Points, in no order, along strands that fork and pass close to each other.
Two points are linked if the straight distance between their rows is under 79.4. Some points are linked to none.
Z_89: [ -1  16 -15 -23 -39  17  -4  -7   5   9 -28  -7   8   8  27  -6  25 -15
  29 -19   9  -4   2]
Z_995: [-44 -12   2 -15  38  54 -18  45 -43   1   5   4  -1 -12 -12 -15  -2 -13
 -12  16  15   4   6]
Z_87: [-15   1   2 -15 -29  19   8  15 -22  -8 -28  38 -17  -5   1   7  50  22
  45  20  31 -15 -48]
Z_670: [ 31 -36  -7 -12  -3 -18  14 -12   9   5  -7  11 -18  -7 -19   3 -29  -5
 -38  -7 -12  -6  18]
Z_842: [  2  -2  16  16   5   8 -15  16 -54   9 -22  13 -12 -38 -11  -3  44   7
   8  41  -7  13 -43]
Z_180: [ 12 -54 -17 -20  -9  21  16   4  31  -2  -7  -8  -8  12   2  -6  -3 -12
  -7  -1   1 -41  18]
Z_524: [-31 -15  -7  -3 -22   2 -28  -8  -6  -3  13  11   1  34  30 -19 -24 -27
 -12   2 -12   0  34]
Z_175: [ 10 -13 -13   2 -43  37  -2   3 -27  13   8  10  18 -29  24  37   9 -25
   9  13   3 -19 -12]
Z_749: [ 17  -8  -3  24 -30  34  -5  23 -23  21  41  15   0 -32  11  43 -11  -3
  -2  21  -1  10 -19]
Z_597: [ 12  20  12   9   9  -6   5   9 -22  22 -14  25 -29 -20   9  -4  31  18
  21  19   0  34 -34]
Z_154: [  1  49 -10  14  13 -39   7 -14  26 -20 -10 -10  29 -18   9   1  17  16
   2 -23   7  -3   3]
Z_116: [-26 -29 -12 -27   6  55 -17  31 -24  -3 -10  20 -13 -13 -30  -6 -13 -16
 -13   5  12 -19  14]
Z_992: [-19  11  -5 -32   1  -4  10   4 -42 -10 -41  34   1 -41 -15  55  34   0
  17   6  42   3 -42]
Z_127: [  0   9  -9 -44   7 -15  13  -9  -3 -10 -60 -10 -17   1 -19 -16  19  -5
  -8 -32   5  14   4]
Z_906: [ 14 -15  -7 -17   5 -15   5 -24   2   5 -50 -23  -4   3 -21 -18  24 -17
 -22 -12 -15  -8  27]
Z_762: [  8 -33 -11  18   4  16 -15  29  27  12  23 -27  -1   7   6 -16  21   1
  25  14   5 -11 -14]
Z_475: [ 37   3   1   3 -27  10  11  -8  34  -3   3  30   7  13  23  13 -16  14
  10 -38  10 -11   8]
Z_827: [ 35 -42 -20 -21 -20  10   0  -1  -8   6   2  -9  -2 -24 -19  29 -21 -27
 -25   9  -7  -8   4]
Z_558: [  8  -2  -6   7  -1 -12  11 -26   9 -24  32  11  23  11  38 -14 -35   1
 -36   0 -15   5  28]
Z_596: [ 19  23  12  38 -11  -6  34 -23  11  28   9  29 -13   1  13  -9  40  46
  16   5  -6  -5 -35]
Z_936: [ 21  25  11  61  21  -5  29 -12  10  12  18   0  -4   0  -1 -31  19  38
   2   7 -28  17 -32]
Z_533: [-17  30 -18 -50 -35  42  -6   7  -3   1 -18   7   7   6   6  24  11 -29
  37 -25  20  -7   1]
Z_224: [-38   6  -9 -20  12 -31 -20  -5  25 -20  -5  -6  -6  21 -14  -4 -29 -14
 -18 -25  20  -5  39]
Z_372: [ 37   4 -18  36 -45 -19  22 -24  25   6  30   2   8   0  20  26 -14   0
 -15  -4 -13  11  -7]
Z_122: [-43   0   3  -1  -4   2 -40  22  17  -4   4  15  -5  27  -5   7  -2  12
  39 -22  31   3   4]
Z_491: [-27 -13   0  33  32 -21  -5 -35  22 -20  17  19   4 -12 -36 -37 -12  31
 -21 -11 -26 -28   9]
Z_190: [ 10  29  12  -2   2 -33 -13 -22 -11  18 -11   1  -3 -17   9   3  -5 -14
  -8 -14 -17  24  21]
Z_932: [ 18  11   6  37  25 -14  27 -18  19  -7  -6  -2   7 -18 -18 -34  22  33
  -4  -9 -24  -4 -12]
Z_311: [-47 -10  -8 -17  28 -16 -15  11  12   0  -1 -28 -10  30  -8 -12 -12 -25
 -10   6  10  -4  35]
Z_627: [ 10 -11  -3   0  20   5   0  37   4   4  -8 -26  -9  -5  13 -17  36  -6
  26  22   9  17 -32]
Z_551: [ 52   8  34  -3  -1 -13  13 -26 -12  22  17 -35   8  16   9  15 -35 -22
 -33  28 -36  27  28]
Z_460: [ 24  38  10   9  12 -35   8  -6   7  21   6   1  -8 -16   4  33   0  15
  -6 -25   9  35   2]
Z_114: [ -3  14   5 -20  23  14  23  -3  32 -28 -27  22   2  24 -21 -25 -16  27
  -6 -43  10 -32  21]
Z_724: [-15  12  -4 -42  17  11  32  -8  19 -21 -44 -12 -15  32 -29 -30   4  12
  -5 -33  16  -5  22]
Z_901: [ 14  -1 -12  -3 -23  13  16 -18  32 -29  20  12  21  23  52 -11 -23  -2
 -10 -21   1 -19  26]
Z_823: [ 18  -4  -3 -14  19   0  15  19  -2 -23 -32 -11 -35  -1  15 -14  36   7
  19  24   6  23 -66]
Z_136: [  6  30  -3  16  20 -12  13  -8  27 -31 -13   0  22 -18 -19 -32  15  45
  13 -19  -1 -23 -11]
Z_221: [  1 -10 -17 -30  10  20 -11  22 -12  16 -10 -37   9 -14   5   7   3 -35
   6   1   8  -2  11]
Z_51: [ 34  -9   5  -2 -14 -23  28 -33   0  -9  24 -23  25  15  39   1 -31 -26
 -38  23 -26   9  30]
Z_879: [ 11 -18  14  26 -33  -5 -23  -2 -19   4  54 -36  12  18   2  14 -28 -24
  -7  41 -18  31  -1]
Z_957: [ 37   6  31  20  32   0   1  -5  -9  24  33 -17  -9  24  13  -6 -41   5
 -26  23 -31  23  22]
Z_662: [ 23   5   7 -10  21 -16  15  11   9  -5 -30  19 -31  -6   0  -6  31  23
  26  -7  16  16 -47]
Z_294: [-25   8  17  11  11   5 -14  23  31 -18   7  27  -1  43  -6   1 -13  31
  47 -41  29  -8  -9]
Z_258: [ -7  -3 -10 -40  17  -4 -16  19 -26  12  -2 -40  17 -35 -10  40 -11 -53
  -8  -1   3   8   5]
Z_74: [-22  19   2 -35 -17 -25 -13  11 -24  -3 -37  22 -21 -14 -21  37  23   0
  39  -4  47   6 -37]
Z_895: [-15  31  -8  -4  10 -30  -5 -17  25 -24  -4  -6  16  -3  -4  -3 -10  -3
 -10 -37  13 -15  20]
Z_85: [ 28  11  11  23 -13  10  26 -14  40 -30  16  24  18  12  -1   7 -20  41
  19 -30   0 -41   3]
Z_838: [ 35 -22   5  -3 -21   4  -1  -4 -31  21  16 -39  13 -28 -15  38 -17 -39
 -14  26 -28  12   0]
Z_909: [ 16 -26   9  -1  31 -14  25 -15  16   0   4  22  -9  10  -7 -14 -40  10
 -48  -1 -21 -16  29]
Z_80: [ -5 -18  -8  39 -14 -15 -16  11  31  20  28 -14   3   8   5   9  23  13
  27   2   2  -6 -17]
Z_204: [-12  -1   9 -11  21  15   7  18  40 -23   0   7   1  35 -26 -10 -27  19
  30 -49  21 -29  12]
Z_349: [-10   6   6  -5  11 -14  10  10 -62  -2 -29   8  -6 -46  -2  33  42   0
   4  34  23  15 -55]
Z_438: [ -9   0 -21 -30 -38  38  -4  17  -7   1  -6  -1  21 -24  11  54   6 -32
  27 -10  27 -24 -15]
Z_808: [-39   6   7 -26  29  34 -12  34 -60 -13 -24  -7  -1 -18 -13 -23  14 -24
  -5  29   8  20  -4]
Z_736: [ -4   1  13  30  -1  27 -13  29 -46  18  28 -10  14 -29   9  35  13  -4
   8  35   9  14 -21]
Z_47: [-26 -22  14   5  39 -15 -17   7   9  13  13 -30  -3  29  11 -22 -13  -7
  -6  26 -13  -3  33]
Z_83: [ 22  29   5  18  12 -15  12  17 -20  44  16  -1 -19 -15   4  35  16  20
   1  11  14  35 -23]
Z_934: [-42   6 -17 -19 -33  19  -9 -24  19 -14  -4   8   9  44  35 -30  -5 -18
  -4 -11  -1 -16  42]
Z_853: [ -6 -30  27  17  10 -15 -30   4 -10   8  32 -39  -1   8 -11   6 -25  -9
 -11  38 -18  16  17]
Z_589: [  9   7 -15  61 -35 -16  14 -11  20  -4  64   1   9  28  18  18 -25  11
 -13   3  -9  24 -26]
Z_503: [-27  10 -11 -21 -28  22  -7  -9   2   8 -26 -18   3  25  10 -36  27 -19
   0  -8  -1  -2  25]
Z_314: [ -5  -8  -9  45 -20 -16 -14   5  19  23  54   0 -15   6  -5  28  -8  18
   1  11  -3  13 -22]
Z_377: [-14  18   7  -9   3 -22 -35   0 -29  21 -32  19 -19 -26  -8 -19  10 -13
   0  -9 -11  28   9]
Z_386: [-18   8  16 -19  20  -8 -30  15 -45   4 -40  -9  -1 -17 -19 -15  17 -26
   2  17 -10  22   6]
Z_250: [ -3 -29 -20 -33   5  44  -2  20   4   9 -11   0 -17   8  -7  -9  -3 -14
  -2  -3   7 -24  19]
Z_600: [-37  22   7  -3 -16 -20 -24   6   4   3 -17  23 -13   6 -10   1  28   7
  34  -6  32   9 -18]
Z_773: [  7  -7  27  22  41 -10   4 -16  -4  20  19   8  -4  15   7 -34 -38  14
 -32  17 -37   5  31]
Z_426: [ -2 -13   8  11  33 -19  21 -23   9  -8 -33 -14   7  -1 -23 -45  25  16
 -24  -4 -17 -21  14]
Z_743: [ 10   5  -6  35 -11   8  12 -26  23 -33  33  37  20  -1  -9  -9 -32  45
  -7 -22 -20 -29  -2]
Z_466: [-26  -4 -17  22  10  -3  -3 -34  21 -38  20  30  17   2 -12 -27 -33  43
 -12 -10 -16 -47   5]
Z_416: [ 33 -20   6  -5 -51   1  -5 -12 -22   7  40 -31  19  -2  11  28 -21 -41
 -11  40 -27  17  -3]

Follow the links from the first point to the second, and from the first to the third. Name the last point that the two ways share.
Z_80; Z_114; Z_995: Z_597
Z_116; Z_154; Z_627: Z_597
Z_596; Z_551; Z_377: Z_932

A fork is a point with three links, a tip a point with one. Leave the first point through the second and follow the links. Name the first fork or tip that comes.
Z_879; Z_853: Z_932
Z_670; Z_909: Z_491
Z_736; Z_749: Z_524
Z_597; Z_83: Z_250
Z_372; Z_589: Z_597
Z_524; Z_934: Z_736

A fork is a point with three links. Follow the links from the first point to the second and name the forks in between, in order.
Z_808; Z_992: Z_597
Z_51; Z_426: Z_932
Z_823; Z_311: Z_597 Z_932
Z_258; Z_190: Z_250
Z_853; Z_762: Z_932 Z_597

Name the points in between on the shortest way along the links from the first point to the second, in order.
Z_80; Z_250: Z_762 Z_627 Z_823 Z_662 Z_597 Z_83 Z_460 Z_190 Z_377 Z_386 Z_808 Z_995 Z_116
Z_853; Z_377: Z_47 Z_311 Z_224 Z_895 Z_154 Z_136 Z_932 Z_426 Z_906 Z_127 Z_724 Z_114 Z_204 Z_294 Z_122 Z_600 Z_74 Z_992 Z_349 Z_842 Z_597 Z_83 Z_460 Z_190
Z_475; Z_827: Z_901 Z_558 Z_51 Z_551 Z_957 Z_773 Z_909 Z_670
